Each row is a point on a tangle of strands that fork, close into loops and nearly touch. The rows are in no order.
In the rows, 128 means zero.
Two points are linked if the straight distance between their rows is under 133. Some points are linked to none.
Vep: [ 90 156 108 138 192 164 106 112 114 120 144 118 157  97 136  83 161 117
 205 107 153 109  69 120 213 155 109 147 133  92  77 149 173 133 166 152
 109 138]
suzu: [ 99 111 105 148 136 104 120 115 129 122 126 110 142 130 152 124 142 159
 179 189 138 109 111 103 155 135 137 150  76 123 132 102 129 112 136 145
 110 147]
feri: [105 129 121 156 120 166  73 124 147  98  97 101 205 129 137  94 203 143
 198 100 131 151  82 103 130 117 115 161 148  69  69 204 149  91 191 149
 148 128]
rili: [111 184 128 129 139 137 137 171 144 162 130 127 123  86 128 162 170  57
 131 168 148 126  86 116 186 135 119 117 118 135  95 153 164 187 111  73
  90 122]
mes: [134 105 111 103 167  83 120 107 129 117  96 142 119 103 184 153  64 150
 138 121 112 112 141  69 115 128  91 145 103 110 193 118  88 117  87 155
 126 139]
mida: [ 75 147 105 134 147 162  91 120 115 117 138  98 155 104  94  89 165  98
 174 140 156 122  66 155 212 154 133 147 138 129  42 135 191 125 158 127
 118 127]
lusir: [127 140 121 137 117  99  79 158 147  84  85 105 118  78 136 152 102 102
 146 125  98 140 121  73  88 132  78 152  94  94 138 176 124 130 126  96
 154 135]
lile: [106 101 144 152  57 152  62 143 136  91  94  97 179  81 110 105 178  90
 156 152  98 144 127  81 137 135 130 145 107  84  99 176 158  76 162 167
 149 137]
bas: [113 156 118 180 197 133 157 139 118 172 159 125 112 169 147 116 136 150
 127 105 131 122 126 154 123  75 134 156 156  98 104 154 135 170 134 105
 139  96]
miluk: [121 119 127 144 174 113 109 140 139 117 117 101 159 117 179 123 112 172
 155 182 134 121  81  62 111 115  62 154  97  88 120 148 105 116 128 105
 186 134]
sas: [117 139 140 129 101 133 133 170 130 134 110 133 114 107 112 157 134  45
 120 148 130 135 119 121 159 143 141  84 123 160 116 153 154 176 115  95
 103 127]
Patem: [107 142 119 157 173 149 148 126 141 143 164 130 134 150  80 101 156 115
 156 116 142  96 114 195 186 120 168 138 128 146  59 139 160 136 162 106
  92 125]
lolen: [164 105 115 138  85 101 116  97  90 109 125  99  83 147 107 117  93 124
 109 134  95 128 200 133  73 116 129 178 101 123 163 108 128 107 121 162
 143 126]
bor: [130 133 130 103  96 158 133 200 136 120  95 110  72 170  60 196  88  56
 129 116 145 152 151 146  83 109 143 149 157 140 135 116 122 156  81 113
 139 128]
disiz: [144 138 148 171 112 112 123 103 118 140 131 118 125 142  77 129 152 121
 160  97 122  95 123 190 127 139 168 159 100 131  84 143 106 160 148 112
  74 125]
Nep: [168 185 118 122 157 161 127  88 175 124 140 158 174 151 214 105 212 211
 153  85 125 102 108 100 127 127 108 121 150  84 137 147  94  73 206 136
 109 121]
vuk: [ 97 104 132  94 178 129 147 128 101 185 135 171 127 141 142 111 106 199
 109 116 163 116  77 118 117 135 124 106 178 128 117 118 111 162  81 157
 192 122]
bamaf: [133 118 153 118  66 115 145 147 130 108 143 128 120 170  68 146 117  70
 109 150 148 111 160 159 154 132 171  86  96 187 113 120 117 153 112 105
 109 123]
doz: [126 133 144  73  67 131 156 111 149 102 156 158 126 167 123 126  81 127
  84 132 161 114 170 157 148 168 145  47 129 217 178 101 105 144  90 135
 113 110]
miri: [142 123 128 183 124 104  80 130 106 114 117  77 128  84 115 144  68  90
 128 195 147 137 121  92 131  94  96 176 109  86 130 130 142 154  81 114
 162 119]
vupig: [119 145 101  83 120 126 136 181 162 108 101 130 100 145 133 195 102  72
 135 129 136 145 146  97 110 142 125  87 115 148 171 126 138 157  66 103
 118 134]
fif: [147  91 149 134 109 114 123  68 112 135 148 135 135  78 129  96 124 136
 115 123 101 113 165 139 158 143 158 121 131 138 141 111 124 102 152 207
 112 139]
potus: [106 128 151  84 164 128 120 146 110 158 126 144 131  77 154 143  96  78
 130 164 150 106  85  72 179 161 119  81 141 135 121 124 140 181  69 131
 132 133]
Kinub: [156 118 169 105 154 137 149  77 131 166 126 172 125  72 153 126 122 143
  91  42 123 146 133 129 127 142 138  93 189 142 182 127 116 120 137 166
 145 144]
Puf: [139 108 191 145  86 142 123 156  75 140 130 117 101 132  31 123 103  60
 120 134 115 128 163 175 121 102 160 145 138 152  73 138 131 146 130  90
 115 126]
fofas: [157 147 130 103  95 102 116 126 110 112 105 119  79 109  69 159  91  80
 135  76  95 131 195 149  68 147 127 137 117 145 170 134 109 157 109 144
 111 115]
Genu: [105 189 112 111 136 164 153 196 172 153 136 138 114 116 119 147 167 102
 128 197 144 125  73 129 152 137  84 101 147 132  80 161 166 182 110  50
 134 106]
saf: [104 101 147 144  63 131 112 149 131 107 127 125 127 104  56 114 173  85
 118 140 106 148 136 139 140 146 156 115 127 135  79 159 162 117 160 111
 125 139]
kenap: [133 103 132 118 162 157 163 132 131 172 105 134 122 115 121 184  83  84
 111  64 126 131 141 152 115 126 145 116 136 138 185 108 130 149  74 144
  88 147]
lugel: [118  90 133 160 126 101 102 118  93 124 133 101 131 105 128 122  74  94
 135 183 119 116 145  96 149 117 116 159  84 104 150 116 142 136  98 168
 125 116]
bivi: [ 87 130  98  76 156 167 117 101 126 114 151 139 151 106 115  72 193 185
 201 129 167  94  70 138 187 195 106  95 132 125  97 106 147 109 165 168
  95 145]
nez: [141 125 121 151 145  81 128 116 119 130 103 135 108 110 135 149 102 133
 144  90 113 128 129 122  86 134 114 140 103 114 156 149 113 159 125 132
 131 132]
ratam: [ 99 107 120 104  74 112 143 113 116 108 169 119 130 164 164 139 124 200
 122 194 111 138 161 131 167 106 144 113 102 174 179  45 113  76 118 156
 117 130]
femu: [138 155 123 127 150 118 132  81 153 132 168 165 140 184  90  87 147 211
 148 113 152  75  98 211 149 124 169 139 158 178  56 127 104 126 158 108
 114 108]
Rima: [138 131 112 156  89  74 106 117 120  94  89 120 100 135 100 134 134 134
 139 115 101 136 137 137  66 143 131 161  90 131 120 139 114 146 136 122
 161 120]
vud: [ 86 185 112 144 129 135 110 151 142 124 130 116 145 125 102 101 185 163
 151 186 151 104  53 147 156 150  92 150 131 120  46 165 160 179 127  83
 157  93]
gepap: [ 87 139 147 124  45 123 100 166 125  83 123 126 130 142  72 116 167  74
 114 190 137 135 114 129 177 155 169  95 111 165  80 142 174 138 130 100
 133 114]
rab: [176 120 156 132 158 125 154  80 102 157 118 134 134  92 154 133  94 130
  91  38 111 169 161 143  96 108 141 123 152 113 180 117 108 113 155 159
 115 137]
Vubik: [123 123 106  67  79 122 149 124 129  88 145 117 132 151 197 146 111 199
 113 189 106 150 165  93 139 103  96 114 111 160 199  68 109  65 121 160
 146 142]
sozi: [118 103 120  83  91 157 169 132 166 131 152 154 129 200 113 144 118 177
  47 157 184 153 130 150 128 112 139  83 164 200 182  45 129  52  98  85
 131 130]
gebo: [137 154 148  93  85  98  96 142  97 110  95 132  72  78  97 159  85  44
 141 111 102 126 159 126  99 144 107 132 130 143 142 175 131 201  99 140
 110 107]
fomim: [138 138 104 181 187 138 161 133 150 165 129 109 105 152 140 160 115 115
 137 135 131 128 129 120 117  81 123 170  99  75 145 117 148 133 106  91
 110 128]
surid: [ 84 136 107  87 147 146 110 144 116 112 129 130 172 116 114  66 174 152
 181 188 166 106  66 112 198 188 120  89 108 130  73 112 176 128 147 138
 114 127]
bef: [135 115 147 125 184 144 169  86 124 183 150 160 143 132 144  91 128 183
  70  62 150 156 115 159 134 104 152 111 206 145 124 105 124 120 144 145
 143 130]
veter: [110  98 141 153  90 122 107 144  94  86 143  83 100 163 125 133  85  86
 122 212 132 129 171  83 143 108 123 147  85 110 149  94 162 132  84 137
 143 123]
Rir: [170 119 127 162  98 130 148 118 127 119 118 117  87 152  76 125 138 137
  93  93 116 155 178 160  75 115 150 151 126 118 127 102 132  72 163  88
 136 133]
riro: [143 123 123 163 151 118 148  88 138 155 142 132 134 133 121 120 153 146
 144  88 121 118 135 168 135 129 160 134 112 135 123 124 120 129 153 133
  90 140]
funoz: [129 149 144 120  95 139 132 184 131 126 103 120  72 156  65 186 107  50
 121 143 161 137 113 166 118 103 114 151 129 168 103 141  96 196  89  83
 141 122]
larid: [159  99 174 160 128 115 128 112  53 145 129 129 114 113 106  97  95 133
  83  65  94 163 171 170  83  93 159 125 185 121 115 128 121 124 162 146
 156 132]
gasur: [ 95  90 109 135 115 117 116  92 114 110 145 113 148 140 117 103 140 164
 173 158 135  95 131 151 189 145 170 143 109 156 113  87 124 101 152 169
  95 141]
Zovub: [142 109 155  78 114 139 151  92 140 153 143 196 119  83 121 115 119 161
  79 100 144 129 130 131 135 169 133  72 181 178 165 111 127 123 116 166
 162 129]
bura: [156  86 123  92 162 161 159 100 129 161 102 140 160 117 194 129 103 148
  80  83 131 148 129  80 121  87 107 125 183 126 181 104 100  72 136 172
 168 165]
rog: [133  78 160 125 143 124 149  72  90 165 144 131 139 104 128 112  77 128
  93  99 127 111 176 153 155 106 155 123 150 152 167  94 125 118 110 186
 107 135]
ses: [110 112 128 158 114 131 123 159 133 103 120  90  90 175 108 159  90 103
 115 193 163 139 134 101 111 107 129 155  92 130 127  82 135 146  67  96
 172 123]
zela: [179 132 126 160 148 118 162  71 100 160 121 115 140 126 152 120 122 153
  94  72 113 156 161 143 100  87 142 154 125 117 185  83 101  76 170 143
  92 151]
Nomu: [121 131 114 200 146 130 104 118 123 123 122  92 167 120 137 117 174 126
 179  92 113 133 113 137 130 121 133 169 106  52 106 162 141 123 172 124
  91 122]
beba: [142  97 146 146 103 106 113  65 121 117 149 129 132 136  95 101 114 159
 141 135 135  87 161 185 144 125 189 144 111 177 105  84  98 106 148 141
  90 134]
Mape: [132 136  97 106 152 131 111 179 143 119  67 122  89 122 121 186  66 105
 139  81 116 167 135 124  57 108 128 172 168 100 157 131 114 152  88 119
 165 132]
vome: [124 146 124 106  23 131  88 161 126  60 123 106 110 123 107 133 141  56
 122 136  78 141 188  94 106 160 124 116  81 118 162 146 175 128 122 121
 107 121]
laf: [123 152 153 127 176 131 124 134 116 181 115 146 118  81 135 178 105  77
 135 120 149 119  71 117 169 125 113 118 155 119 119 149 132 207  83 122
 112 127]
Tof: [134 152 153  89  68 116 133 163 110 121 111 130  96 129  92 171 110  14
 108 121 132 120 160 145 146 144 148  82 109 183 128 139 128 180 112 125
  92 112]
muz: [116 117 121 146 202 139 172 102 106 185 150 138 136 177 158 111 115 175
  92  89 137 132 116 159 125  76 148 144 178 125 126 117 123 139 114 127
 138 132]
mekol: [164 143 119 124  82 120 138  89 183 119 129 152 117  89 133 135 155 142
 118  87 126 138 144 160  99 183 138 110 111 167 171 107 109  83 161 131
 100 128]
difi: [123  83 148  77 161 140 152 109 102 170 133 171 141 103 154  84 110 193
  94 117 151 132 101  96 129 136 117  87 193 122 128 107 121 119 126 178
 195 138]
siz: [113 120 127  81 158  93 137 109 125 136 121 158 124 106 183 147 104 181
 155 147 134  98 117  74 131 163  89 107  87 140 184 103  94 142  90 144
 119 145]
musen: [ 77 136 101 129 132 125 132 172 144 108 142 124 141 154  87  80 185 188
 149 212 154 112  66 146 138 164 110 122 118 133  58 138 161 125 137  94
 147 112]
dum: [132 146 116 145 134 156 139 185 130 144  96 114  64 154  91 190  98  81
 134  98 126 164 127 148  67  99 116 173 147 102 140 129 125 165  95  82
 137 131]
buku: [155 179  90 155 131 125 123  59 166 119 132 128 155 162 197 103 215 208
 157  94 134 123 108 141 120 107 129 158 143  94 142 129  86  79 197 148
  90 120]
mol: [139  83 152 136 118 117  81 116 108 109 116 112 154  80 155  84 103 122
 147 159  93 113 143  70 137 114 101 153 125  95 117 180 124 103 158 199
 177 139]
Dekos: [131  89 118 133 112 113 144 117 117 124 126 119  98 159 115 145  84 132
  96 128 128 128 178 143  94 101 148 159 111 150 163  86 114 112  92 140
 150 132]
Nuras: [176 131 106  70 107 127 119 122 138  96 123 113 100 114 124 156  73  85
 113  84 101 141 216 131  78 139 127 137 134 144 216 116 135 129  88 165
  94 112]
keka: [127  83 147 108 102 126  98 144 119  81 144 106 136 113 176  97 103  95
 129 198  92 134 158  61 136 119  87 124 113 109 141 163 148  99 122 196
 162 132]
rogup: [143 100 125 163  69 125 125 100 136 115 139 109 110 154  85 131 161 138
 124 134 116 124 171 153 114 135 169 153  84 130 126  79 130  70 145 112
 110 148]
Baken: [ 80 114 116  96 124 125 130 167 114 107 141 121 167 148  97  78 167 178
 140 226 160 119  88 132 170 174 137  74 116 157  86 106 156 114 147 131
 131 120]
rav: [130  99 128 106 143 133 105 148 107 138 102 122  97 118 136 150  48  66
 117 105 105 132 159 117  92 117 122 154 158  91 169 118 134 146  59 188
 143 129]
Mufa: [133 176 138 188 181 121 148 116 119 135 169 156 125 177 136 120 161 162
 137  67 120  97 133 192 120  93 144 148 150 112  90 153 117 186 163 120
 105  84]
Dimez: [138 153 118 173 164 121  72 144 159 106 120  86 157  89 154 152 115 138
 130 183 130 136  79  79 114 114  65 166 103  74 118 166 122 149 102  55
 169 138]
mubu: [126 175 110 164 161 129 142 146 167 144 120 119 101 130 136 183 126  99
 149 130 133 125 106 128 113 114  99 154  94 100 136 156 130 183  97  65
 107 111]
remor: [120 127 124 106 220 155 144 152 149 181 138 162 141 143 209 136 112 158
 128  89 134 132  88  82 111 104  96 119 175  66 137 151 110 135 106 119
 161 134]
Suz: [150 159 119 161 171  95 138 129 114 149 106 129  96 153 131 165 112 120
 136  59 110 145 130 151  63  99 116 159 126  98 152 150 113 177 120 104
 120 115]
Lutal: [132 154 108 118 118 143 159  82 180 154 172 155 140 124 141 103 189 215
 122 129 159 122 100 183 166 157 150 114 153 164 126  88 115  56 175 125
  77 125]
dubop: [146 147 149 133 111 104  96 140  69 130  96  98  81 103  84 168  47  45
 139 131 122 121 147 143  92 119 104 161 129 112 140 135 110 198  73 138
 121  99]
lop: [147 133 126 171 143 116  81 160 139 103 100  81 119  76 126 172  69  88
 132 146 121 154 111  82  90  97  68 174 114  66 146 147 123 146 100  72
 160 133]
Maz: [122 148 121 115  73 114  89 184 144  66  93 105 111  86 109 164 126  70
 130 154 105 153 140  86 105 153 111 132  88 123 143 144 155 137 118  88
 137 126]
zuba: [129 127 124 128 170 153 180 106 154 166 174 152 142 172  94 127 140 140
 128 114 155  88 135 196 183 110 171 129 117 178  88 118 121 138 122 103
  84 130]
kula: [ 93 112 128  99 132 136 131 199 124 138 121 141 128 118 129 119 108 119
 118 204 159 146  92  92 131 154 107  75 144 133  99 120 144 144  91 115
 184 123]
vabu: [179 146 126 183 170 126 134 119 111 126 145 126 164 135 182 109 174 144
 121  52 104 160 142 120 105  96 120 140 144  72 129 151 120 107 205 147
 111 134]
rozol: [109 133 149 148  35 119  66 132  96  97 126  86 136 109  88 117 136  60
 130 173 106 122 149 111 145 142 139 146  80 109 107 134 174 147 115 135
 103  97]
vubuv: [115 122 106 105 132 153 143 104 150 131 154 142 163 117 119  88 191 190
 160 132 149 115 104 146 181 175 146  95 138 144 101 115 133  82 168 150
 105 153]
muvin: [133 113 106 109 181 129 114 172 146 128  87 134 114 118 166 159  88 117
 128  85 111 163 102  88  76 109 101 148 172  86 141 142 105 118 106 114
 180 145]
dazal: [ 96 142  86  54 138 160 133 208 181  92 110 136 123 155 169 170  96 116
 137 145 149 144 135  73 102 161 119  70 126 131 177  98 127 118  77  85
 138 147]
Muk: [134 120 141  99 103 123 159 111 149 137 134 160 113 117 104 147 106 122
  96 100 143 129 154 160 120 153 150  81 143 197 150 116 110 128 107 135
 125 125]
Zifu: [120 133 155 117  31 126 101 153  99  95 118 113 106 111  66 132 153  43
 113 141  95 139 173 133 124 152 133 119 107 142 105 155 164 143 128 121
 105 112]
fav: [ 90 126 150 109 101 131  96 186 120  94 127 128 138  88 141 110 121  75
 116 199 124 136 118  78 156 147 109  79 142 129 108 139 169 151 104 126
 176 127]
Lolo: [178 111 111 174 109 126 124  84 103 136 111 105 144 120 137 122 150 140
 142  92 102 139 161 136 112 114 149 167  99  77 160 114 112  67 184 148
  91 151]
vumu: [133 110 124 117 144 107 102 124 132 111 102 121 159 105 186 131 131 181
 162 159  99 103 105  53 130 127  76 132  83 103 141 147  86  80 161 145
 150 151]
pugu: [131 122 155 147 111 124 127 129 112 145 141 117 129 140  58 130 129  73
 139 140 131 104 143 171 160 128 177 138  89 157  85 122 128 150 133 109
  91 125]
feloz: [112 187 106 145 167 116 106 129 136 130 138 111 135  93 137 118 135 152
 158 186 164  95  53 119 159 156  86 143 110 119  84 151 141 210 106  91
 141 109]
tabo: [146 122 109 145 153 118 163  61 134 171 141 131 139 129 164 128 138 191
 115  99 131 133 132 156 142 112 138 147 117 152 166  79 106  94 145 132
  88 150]
bele: [149 114 104  71 133 136 142 138 169 115 120 154 131  92 175 156 116 133
 113 103 122 146 151  88 102 147 107  88 134 136 182 122 114  89 120 127
 145 150]
div: [154 147 118 197 169 124  92 117 115 110 123 119 184 154 174 122 191 140
 171  70 100 134 127 110 109  98 109 159 121  36 114 178 110 106 196 151
  79 106]
zisu: [130 178 128 151 113 117 117 157 125 140 101 109  98 109 105 178 125  81
 124 172 155 123  76 146 122 115  91 150 128 155 100 159 110 222  95  74
 142 108]
duse: [ 99 157 103 137 166 159 155 151 178 141 157 145 136 112 144 116 192 145
 155 144 125 115 103 114 152 151 109 112 119  97 105 170 162 133 157  86
 122 127]
bama: [121 131 123 157 134 133  88 136 157 112 105 112 177 103 148 112 173 141
 176 128 108 137  86  92 124 132 111 155 106  84  99 186 128 110 166 127
 139 136]
Punim: [159 161 151 160 158 118 136  92 135 123 177 168 125 177 112  98 153 184
 121  68 135 100 134 220 125 102 172 137 169 160  68 149 101 149 173 102
 102 100]
luve: [175 103 185 140 120 131 141  64  94 163 143 126 142 123 116  94  71 143
  69  86 128 129 174 204 111  91 181 155 152 180 148  67 116  68 141 123
 108 130]
fev: [142 113 121 130 139 115 165 124 129 146 119 110 107 190  91 166  89 117
 115 121 150 104 149 161  97 103 155 152  81 178 137  94  98 145  79 114
 126 124]
Dopa: [128 149 127  64  72 115 136 139 134  83 136 133 104 195 117 141  88  79
 107 130 147 115 175 137 138 147 144  71 124 185 166 123 109 179  65 147
 132 108]
Vuno: [137 110  99 112 141  89 106 126 111 107 101 107 102 119 142 156  44  99
 137 125 113 120 182  95  81 111 105 165  98  99 194 119 119 129  75 158
 119 119]
Zuzeg: [ 71 145 138 115  50 120  82 136 102  79 119 109 171 137 127  82 159  94
 135 207 145 103 112 117 194 176 166  82 100 147 105 132 182 138 122 141
 119 109]
Kat: [114 120 125  92 174 143 175 133 132 191 145 176 122 187 113 118 125 195
  90 113 163 121  80 175 105 119 128 100 206 148  99 125 107 140  97 114
 162 115]
funu: [136 131 118 131 139 156 176  85 183 159 177 159 144 163 114 114 157 182
 110 115 154 104 130 198 168 128 169 126 136 189 113  86 119  85 149 100
  69 131]
nazo: [116 132 141 109 175 124 106  93  97 131 137 149 147  67 117  98 160 126
 172 114 138  99  76  96 206 179 130 117 118 118 100 140 154 160 153 159
 113 139]
tuf: [ 95  87 133 124  77 122 134 128 111  90 159 101 106 181 152 128 100 140
 111 202 117 128 180 105 149  94 144 127  94 150 174  77 143 104  90 162
 136 137]
vasu: [116 114 119 125 147 111 174 118 145 150 144 137 122 188 107 137 113 155
 125 157 164 103 118 153 121 120 142 120  99 177 113  99 112 142  91 105
 136 129]
fekog: [ 96 158 129  90 127 163 134 216 147 137 119 135 120 133 133 162 132  87
 113 205 170 149  55 104 136 151 104  70 156 127 100 123 156 170  72  69
 149 124]
bule: [106 120  96 158 178 134 157 137 151 155 137 119 132 149 158 129 137 151
 145 180 146 138 114 101 145 107 124 147  90 113 126 118 141 119 113 104
 142 145]
lagit: [ 94 132 106 135 147 151 130 124 147 134 144 134 147 119  88  88 191 132
 159 126 139 113  93 160 190 167 154 117 136 137  68 146 160 105 169 129
 104 134]
tutes: [132 168 121 182 131 125 148 145 141 111 143 155 114 161 135 108 204 169
 101  78  97 152 135 168  89 101 127 134 176 103  92 175 127 129 198  97
 140 105]
dibun: [162 110 121 169  59 151 104  88 137 107 104  93 142 116 128 109 190 144
 149 101 100 149 149 131  98 135 145 153 122  83 133 126 110  37 195 142
 111 142]
rotif: [158 123 120  74 107 114 122 128 144  92  99 119 162 126 207 143 128 203
 146 172  85 105 126  54 106 126  67 123  95 139 164 114  73  54 169 151
 162 154]
Romi: [171 193 133 123 152 139 161  71 165 158 148 172 154 128 209 107 180 190
  86  73 144 159 109 120 115 113 106 133 171 134 180 103 101  79 206 124
 123 116]
vafa: [159 122 107  84  95 105 139  97 136 109 117 124 145 104 195 146 126 199
 129 152 103 131 142  82 132 100  99 149 109 152 189  91  75  56 146 169
 142 149]
Befa: [145 118 141 162 163 120 112 144  89 150  95 103 102 110 116 168  41  71
 139 112 127 139 126 125 104 100 113 169 130  86 152 131 130 165  79 132
 133 113]
nilun: [173 114 170 162 176 117 141  88  53 159 136 130 155 126 156 101 107 145
  76  37 125 177 156 161  97  83 156 133 190 116 133 109 103 122 170 168
 135 130]
Sak: [106 123 155  97 154 114 109 120 101 131 135 154 142  70 137 103 126  88
 139 155 132 106 117  77 206 168 128  82 126 137 123 137 159 162 117 170
 127 138]
kezeg: [102 147 127  86  73 120 118 168 130  76 126 126 110 170 144 125  91  86
 124 176 135 123 153  97 142 155 129  53 114 159 164 127 150 164  80 119
 151 115]
tomon: [146 104 102  69 132 151 122 135 150 118 110 130 120 114 159 161  76 103
 105  84 122 154 183 106  96 117 134 133 157 133 209 100 122  89  86 164
 135 140]
Libin: [100 155 108 121 171 115 148 124 130 140 168 150 130 179  86  86 143 192
 152 142 162  72  82 180 162 134 138 136 140 160  46 143 119 169 133  99
 144  96]
gobut: [113 117 132 111  53 117 101 136 146  65 113 140 140 106 118  92 164 135
 118 161  97 131 137 109 114 180 116  99 119 136 118 157 143 105 145 156
 168 136]
ton: [139 156 115 112 167 162 148 121 177 141 150 155 160 118 175 115 203 183
 161 109 122 107 102 105 148 154 102  99 122  87 117 167 126 102 189 132
 102 141]
goto: [155 146 126 190 161 124 136 142  93 126 149 124 125 176 154 113 180 142
  92  79 104 179 151 146  78  65 129 159 166  83 101 151 128 121 191 111
 134 109]
Nofi: [117 162 116 154 125  99 131 131 142 128 118 121 114 140 104 155 148 112
 146 145 132 109  90 143 124 144 118 141  91 158  98 155 117 191 111  87
 128 107]
Rodor: [103  83 149  73 115 134 116 127 113 109 162 133 150 120 191  92 107 129
 124 198 106 118 162  60 180 137  94  84 136 133 160 128 142 117 110 208
 144 144]
Vomom: [150  88 187 152 106 118 119 126  65 142 132 126 106 113  58  96 101 103
 112 106  96 127 172 187 108 112 171 138 167 139  81 142 121 129 158 127
 136 131]
Fafi: [128 121 124 118 164 130 170 119 149 162 159 167 129 144 116  98 153 197
 101 111 147 134 102 163 132 135 141  99 176 150  97 140 127 117 147 122
 153 131]
Tanum: [138 172 132 168 110 121 135 136 119 138 118 130  98 148  81 151 152 106
 144  99 108 118 111 181  90 118 121 167 108 129  94 169 100 194 140  82
 109 112]
zinep: [155  95 179 122 107 126 138  68 139 143 169 149 147 117 103  94  91 154
  97 113 136 106 165 202 153 116 184 127 143 205 124  74 117  87 140 143
  96 129]
Gis: [124 148 124 149 106 114 136 131 151 120 127 157 116 126  95 113 193 174
 120 101  97 141 101 167  96 141 123 122 154 131  81 184 129 146 176 104
 145 128]
Led: [ 95 121 117  90 170 131 173 141 128 179 161 146 130 182  98 104 118 178
 131 176 181  82  80 153 143 143 129  99 124 165  76 112 120 169  93 111
 140  97]
dilez: [157 128 116 173 107 108 132 145 128 114 112 116  80 158  84 141 146 138
 126  94 106 159 140 139  51 112 127 173 108 109 117 135 124 122 149  72
 149 129]
sog: [149 117 124 157  72 104 119 121  96 107 120  88  93 153  83 148 124 107
 135 138 106 123 191 126  88 138 137 162  53 104 155  86 135  98 122 118
 103 126]
bani: [129 125  94  81 190 162 145 152 154 163  98 150 133 151 198 157  96 147
 109  70 129 145  96  88  81 109 104 136 176  98 167 118 105  98  99 113
 165 159]
kimo: [119 116 103  93 122 166 163 158 170 145 110 130 118 155 117 186 105  82
 114  94 151 150 147 134 122 130 148  96 121 155 180  95 134 139  70 108
 105 151]
Dafif: [122  90 127 166  56 152 103 127 133  90 109 101 143 126 103 106 182 123
 139 145  99 151 136 107 109 134 148 150 108  93  97 144 144  61 179 140
 153 146]
Dedof: [ 91 127 149 132  76 139  80 157 126  90 113 106 167  64 129 111 150  80
 124 181 111 142 100  77 161 148 120 122 109 108  87 164 168 114 137 134
 165 129]
rebor: [119 127 114  43 170 144 121 186 193 117 109 150 122 102 172 167 111 122
 135  97 123 137 121  65 100 168  96  76 136 120 165 138 102  99 102  97
 139 155]
res: [118 126 137 144 201 136 156 126 126 188 120 144 123 124 140 173  84 103
 127  89 147 116 101 128 132 111 120 132 133 107 160 136 125 186  73 124
  95 128]
perud: [101 169 125 141 168 164 164 180 165 172 151 151 108 121 142 136 162 123
 127 140 122 130  88 141 137 115  98 116 167  97  97 176 150 170 125  75
 133 116]
lum: [140 123 101 152 102 127 117  76 151 113 109 119 148 133 154  94 207 192
 157 117 128 134 105 140 124 146 148 141 137 116 116 130 100  58 191 141
 123 138]
dureb: [140  88 132 153 141 119 122 105 110 137 125 126 145  85 140  98 123 130
 145 120 112 134 136  96 153 123 127 134 119  98 131 144 133 105 162 175
 137 143]
divu: [178 129 172 177 202 114 137 130  61 138 143 148 157 115 159 123 141 131
 106  36 108 180 147 130 102  95 122 119 165  84 134 151 126 138 191 165
 107 131]
pek: [132  75 156 146 143 119 126 111  81 154 135 117 117 118 113 120  64  87
 112 141 110 117 186 135 139 111 140 141 116 115 142 106 142 125 100 184
 110 126]
Kadul: [104 157 137 137  42 115  83 128  98  82 130  95 143 148 139 121 129  60
 126 187 127 108 151 106 189 150 168  97  73 124 133 132 179 152 115 131
  86 107]
Kado: [127  77 130  74 127 149 153 106 116 156 126 143 146 114 174 102 105 175
  84 141 133 146 133  94 130 111 103 104 183 151 157 103 106  65 123 199
 187 145]

A tip is a point with one link. Name the tips that can be reached along the links from each point below, in the order of the rows.
riro -> feri, remor, luve, kezeg, Gis
keka -> ses, Rodor
vuk -> bura, Suz
gebo -> siz, feloz

How many points has the smallest loop of links through each point below? Write none if it is on no loop.
zuba -> 6
Zifu -> 6
kula -> 14
lop -> 12
Puf -> 10
Tof -> 18
fofas -> none
